Each row is a point on a tangle of strands that fork and nearly touch. The rows are in no order.
In the rows, 128 means zero.
Points whose rows are less than 129 apart are linked; no others are. Some points are linked to none.
j30: [105  93 105 107 140 158 152 146 128 104 118 120 146 102 112 120 122 149
 119 133 157 110  77 151 168 103 114 106]
j14: [ 98  89  97 125 149 141 144 181  64 118 158 105 108 118 125 179 109 117
 116 164 190  81 102  55 130 113 156 141]
j73: [136 154  87  85  97 100  92 162  79 108 115 105 110 174 151 103 165 164
 125 150  80 144 155 135  70  92 116 146]
j821: [180 134 119  97  74 105  90 143 146 107 160 158 111 129 123 128 129 118
  92 132 100 107 130 139  81 148 122 148]
j601: [157 132 147  66  88 100 165  41 130  98  97 110  75 100 121 153  90 103
 189 144 126 156 170  95  91 168 138 155]
j845: [116  75 138  95  74 129 177 109 183 152 119  70 120 138 106 145 122 116
 125  98 125  72 119 115  96 164 130 159]
j306: [154 120 142  64  93 119 165  88  91 109 133  87  63  96 128 146  96  93
 192 146 131 116 147  82 112 149 102 174]
j624: [137 198 140 111 163 142 114 103 129 141 115 114 110 134 145 113 109  90
 153 146  95 134 130 162 171  92 123 119]
j19: [148 109 140 160 135 110 184  45 181 171 140 117 132  98 146 172 133 129
 163  92 119 157 183 108 102 156 158 132]
j485: [126 168 133 179 121 119  98 106 124 142  72 149 171 137 120  69  96 117
  77 139 128 157 185 150 130 132 115  65]
j284: [151 152 142 106 113 158 120 142 117 103  68 121 136 148 127 117  82 146
  98 128 146 166  95 132 216 161 187 115]
j105: [125 146 107 150 208 118 125 175  98 138 174 154 138 101 133 147 147 144
 125 151 141 113 114 115 125  90 130  97]
j255: [ 96 131 145 210 163 164 147 123 152 157 101 133 174 118 100 125  96 102
 107 119 130 147 123 129 134 113  81 113]
j46: [118 185 138 150 152 117 111  88 151 136 130 124 112 153 163 101 152  86
 135 170 129 149 137 152 126 128 130 141]
j515: [128  95 147 109  52  61 144  88 166 120 123 145  62  95 128 103 159  91
 131  99 109  87 173 115  48 167 160 168]
j50: [121 159 121 126 135 145 123 122 138 155 170 136 130 102 133 160  98  70
 137 150  93 108 108 116 111  97 107 156]
j747: [153 103 127 163 126 138 167 116  93 150 161 119 193  95 131 181  75 182
 128 127 144 203 109  85 171 137 172 127]
j856: [110 150 128 110 134 156 106 146  79  81  69 148 128 142 113  78  65 108
 100  94 168 116 106 133 188 115 152  64]
j442: [159 184  81 163 106 111 107 101 134 132 105 106 163 135 154 135 123 137
 162 189 129 194 149 150 105  97  99 105]
j365: [110 128 186 150 131 168 159  75 148 128 169 112 143 134 168 188 117  65
 177 154 114 141  98  93 128 159 157 189]
j696: [139 140 113 150 144 113 150  81 153 182 155 116 160 121 126 131 152 151
 132 130 122 151 170 145 132 116 109 107]
j102: [ 69  94 163 106 128 120 120 168 136  92  74 155 117 153 100  70 148 132
 134 106 112  77 138 182 120 103  53  95]
j38: [106 157 127 130 129 161 103 146  67  95  70 123 127 169 100  91  73 130
  91  90 172 171 111 121 195 132 168  97]
j555: [153 193 136 144 128 108  76 138 127 105  84 153 130 176 124  62 126 137
  65 135 124 141 162 157 116 148 143  96]
j993: [159 136 145 102 101  94 163  51 176 131 119 122 116 108 137 155 114 123
 177 101 114 178 194 101  80 166 161 130]
j274: [149 118 136 146 157 150 139 135 109 170  99 159 158 125 190 124 171 162
 129 143 132 125  87 113 161 126 174 118]
j892: [105 136 138 140 143  93 102 115 195 110 135 157 133 159 115  85 214 156
 115 117 136 124 154 187 105 145 125  97]
j410: [ 98 144 136  96 129 142 105 137 105 109  95 178 142 139 108  76  95 132
 112  84 104  95 132 167 148 106 142  50]
j288: [103 128 143 178 167 140 122 154 205  91 146 134 133 120 103 172  88 111
 160 128 148 156 109 112  96 147  73 159]
j562: [123  81 132 111 117 102 124 156 142 101 162 164  78 127 116  76 231 113
 122 117 115 114 136 161  93 144  77 182]
j3: [110  98 115 122 154 127 133 170  76 127 158  79 107 140 151 166 137 145
 151 159 175 116 117  85 149 118 148 128]
j924: [120 116 120 157 173 154 117 190  92  97  64 141 149 123 137 135 100 132
 132 131 170 143  83 110 190 110 173  89]
j776: [126 186 126 182 124 111 105  90 146 156  67 139 183 138 149  89 133 117
 124 177 115 182 155 161 125  90 110  87]
j87: [167 143 129  67 103 128 134 114  82 101 148  87  70 143 156 138 123 102
 167 151 132 110 131  92 127 140 120 168]
j433: [130 155  98  80 120 111 102 156  72 120 132  98  94 169 156 131 139 134
 128 152 111 114 131 102 113 127 122 173]
j309: [114  77 154  83 168 131 155 157 142 126 160 117  88 139 101 122 170 146
 127 119 150  97 115 134 139 138  84 166]
j545: [113 104  79 100 126 144 130 136 110 121 155 133 146  85 113 143 111 161
 124 120 140 114  84 135 132  66 117 106]
j527: [126 145 146 147 113 156 155  80 185 134 190 131 144 110 130 194  90  69
 177 140 112 124 123 108 114 186 136 179]
j482: [131 128 131 111 101  94 102 113 163 123 150 151 116 145 118 113 201 177
 111 108  92  93 167 200  82 130 136 104]
j805: [117 151 170 129 154 175 134  95 109 149 157 118 117 147 195 184 123  81
 171 164  88 143 114  96 153 127 187 180]
j250: [129 133 133 118 160 144 141 162  86 134 158  98 113 145 180 164 158 146
 160 145 145 118 118  91 149 123 207 124]
j227: [144 108 135 104  59  83 117 102 161 119 173 156  92 142 141 132 143 112
 112 106  97 115 156 124  33 171 147 179]
j668: [150 103 130 164 143 119 161  60 177 176 145 115 151  90 144 171 150 151
 180 100 129 165 175 143 157 125 122  90]
j396: [152 115 118 148 154 128 154 128  49 150 136 139 149 105 157 130 150 167
 107 146 172 156 111 103 176 115 171  99]
j867: [151 155 119 164 137 123 137 111 133 117 117 112 168 109 130 160  99 128
 157 177 156 184 123 131 148 126 110 106]
j421: [140 170 119 151 164 160 113 141 112 163 178 161 131  76 171 186 120  90
 159 163  87 120 111 104 144  98 154 131]
j541: [122 123 118 123 117 123 161 129  68 140 127  77 118 120  76 101 115 114
  85 155 204 115  79  88 160 122  91 120]
j777: [105 122 134 158 153 130 121 116 187 150 132 143 146 152  98  76 159 130
  75 130 148 122 147 151 114 132 118 110]
j174: [139 117 118  87  76  91 114 123 140 146 138 115 119 139 122 125 189 188
 126  93  59  95 171 170  77 112 114 134]
j637: [104 119 131 173 144 148 102  99 142 150 122 180 137 117  61  98  91  93
  70  74 129  90 138 168 147 122 103  96]
j259: [143  50 144 115  72  79 137 141 169 107 156 139  78 139 116  79 219 128
 144 113 144 100 146 161  94 160 101 178]
j765: [ 89 161 149 185 177 144 120 133 179 138 132 129 150 125 141 149  88  80
 166 110 108 159 132 121 110 105  73 132]
j517: [135 117 129 158 127 150 129 120 151 147  93 115 162 147 205 127 169 138
 134 162 123 149  78 112 132 138 169 135]
j276: [103  86 136 134 109 136 140 108 173 155  99 106 149 130  72  86 134 121
  68 134 154  84 116 162 149 129 108 102]
j169: [108 113 121 161 113 125  86 113 125 157 137 174 136 121  58 137  95 129
  91  49  79  96 145 163 111 123  97 125]
j540: [136 132 119  73  84 108 116 147 110 137 115  92 115 166 127 107 133 165
 126 123  59 133 156 169  91  88  88 154]
j404: [ 98 168 136 135 206 124 131 165  85 135 145 124 116 136 162 142 187 165
 168 146 139 139 121 133 140  97 163 107]
j599: [ 98 139 133 186 144 166 138 111 135 166 125 146 159  96  86  97  83  89
  78 109 137 128 103 136 175 132 110 116]
j352: [160 119 125  90 138  99 129 128 106 100 148  77 101 176 146 146 115 197
 127 119 138 174 166  78  89 161 122 141]
j794: [133 183  88  75 149 131  81 172  50 116 129 118 108 125 144 132 133 162
 144 125  88 103 126 133 148  75 145 101]
j279: [118 148 140 120 166 133 107 139 132 116  98 123 139 183 114  78 136 160
  68 115 132 142 141 147 126 144 136 112]
j896: [ 99 145 153 184 150 161 130 155 125 134  78 122 148 173 189 150 129 119
 142 140 128 150  83  83 147 144 180 185]
j619: [122  51 133  91 116 126 150 135 167 129 161 100 102 144 113 145 138 135
 123 101 117  86 126 123  93 149 116 162]
j129: [ 99 110  98 107 158 130 122 196 107  84  88 126 160 131 118 122 120 159
  99 133 174 124  90 130 161  98 143  86]
j888: [140 136  86 124 149 128 138 165  76 126 179 150 128  74 131 159 123 138
 122 128 138  95  83 117 138  68 140 100]
j641: [178 128  98 110 106 129  84 175 127  83 112 159 124 135 103 113 102 142
  91 125 114 118 131 127 104 142 101 129]
j577: [120 107 133 160 130 146 112 109 214 114 168 141 139  91 107 186 114 115
 156 127 137 129 107 128 128 162 109 166]
j701: [148  73 112 125  82 138 183 116 139 139 135 140 177 104 117 105 119 118
  63 106 171 105 110  85 112 202 174 111]
j96: [135 154 121 131 116 117 145  72 176 164 142 107 114 133 157 133 149 118
 151 152 121 150 140 149 108 128 113 138]
j445: [152 179 145 143 173 139 117 135  92 141 128 149 127  99 143 146 119  98
 145 153 111 135 114 130 194  91 154 113]
j559: [118  61 130 124  40 121 148 106 184 157 107  83 134 121  79 101 150 111
 113 121 155  59 112 149 117 139 109 137]
j734: [ 98  91 157 103 128 127 118 198 134  77  98 167 101 127 103  73 193 117
 152 121 100 130 142 178 101 130  65 149]
j483: [113 130 168  87 130 129 106 159 116  95 100 193 121 150 119  89 108 106
 147  81 100  72 138 175 136 114  89  70]
j790: [ 97 160  74  73 136 140 103 184  40 121  96 106 119 167 124 127 108 142
 120 119 104  99 114 109 124  78 114 139]
j563: [143  63 157 107  71  71 147  89 170 124 130 120  65 116 107 100 191 117
 138  88 139  91 166 122  77 155 123 161]
j342: [140  97 140 116 146 110 121 166 152  83 176 151  95 135 127 127 175 143
 140 122 119 140 137 141 104 159  77 180]
j287: [150 136 109 149 126 168 114 187  99 104  87 122 136 119 136 150  77 139
 117 149 178 150  96 105 208 148 174 116]
j374: [122 142 109 149 111 149  96 126 169 159 157 155 143 101  87 146  86  86
 103 101  76  92 130 134  96 126  98 142]
j785: [154 137 115 161 122 125 144 110 108 130 141  99 177  93 125 184  61 181
 154 156 141 212 124 115 163 120 122 110]
j607: [164 126 120 167 128 128 167 125  52 163 138 123 163 107 153 146  92 162
 119 125 175 188 112  70 182 142 184 120]

Follow the links from the first point to the second, and from the first to the third. Name the last point that the two ways share.
j641 / j856 / j279: j562
j747 / j342 / j87: j777
j442 / j73 / j856: j777
j309 / j821 / j250: j562

A fork is a point with three links. Follow the links from the first point to the second and name the forks in between, in order.
j374 / j540: j433
j342 / j924: j562
j227 / j73: j562 j777
j562 / j485: j777
j785 / j993: j777 j433
j540 / j483: j777 j562
j794 / j342: j433 j777
j102 / j794: j562 j777 j433

A fork is a point with three links, a tip a point with one. Leave the first point through the second and follow the links. Name the first fork or tip that comes.
j404 / j105: j562
j129 / j30: j14
j896 / j517: j777
j46 / j624: j805
j777 / j279: j896

Name the points in between on the shortest way along the links from the first point to the second, in order.
j14 / j545: j3 j250 j404 j105 j888
j129 / j342: j924 j287 j284 j38 j856 j410 j483 j102 j734 j562
j38 / j555: j856 j410 j483 j102 j734 j562 j342 j309 j619 j845 j559 j276 j777 j279
j993 / j794: j601 j306 j87 j433 j790
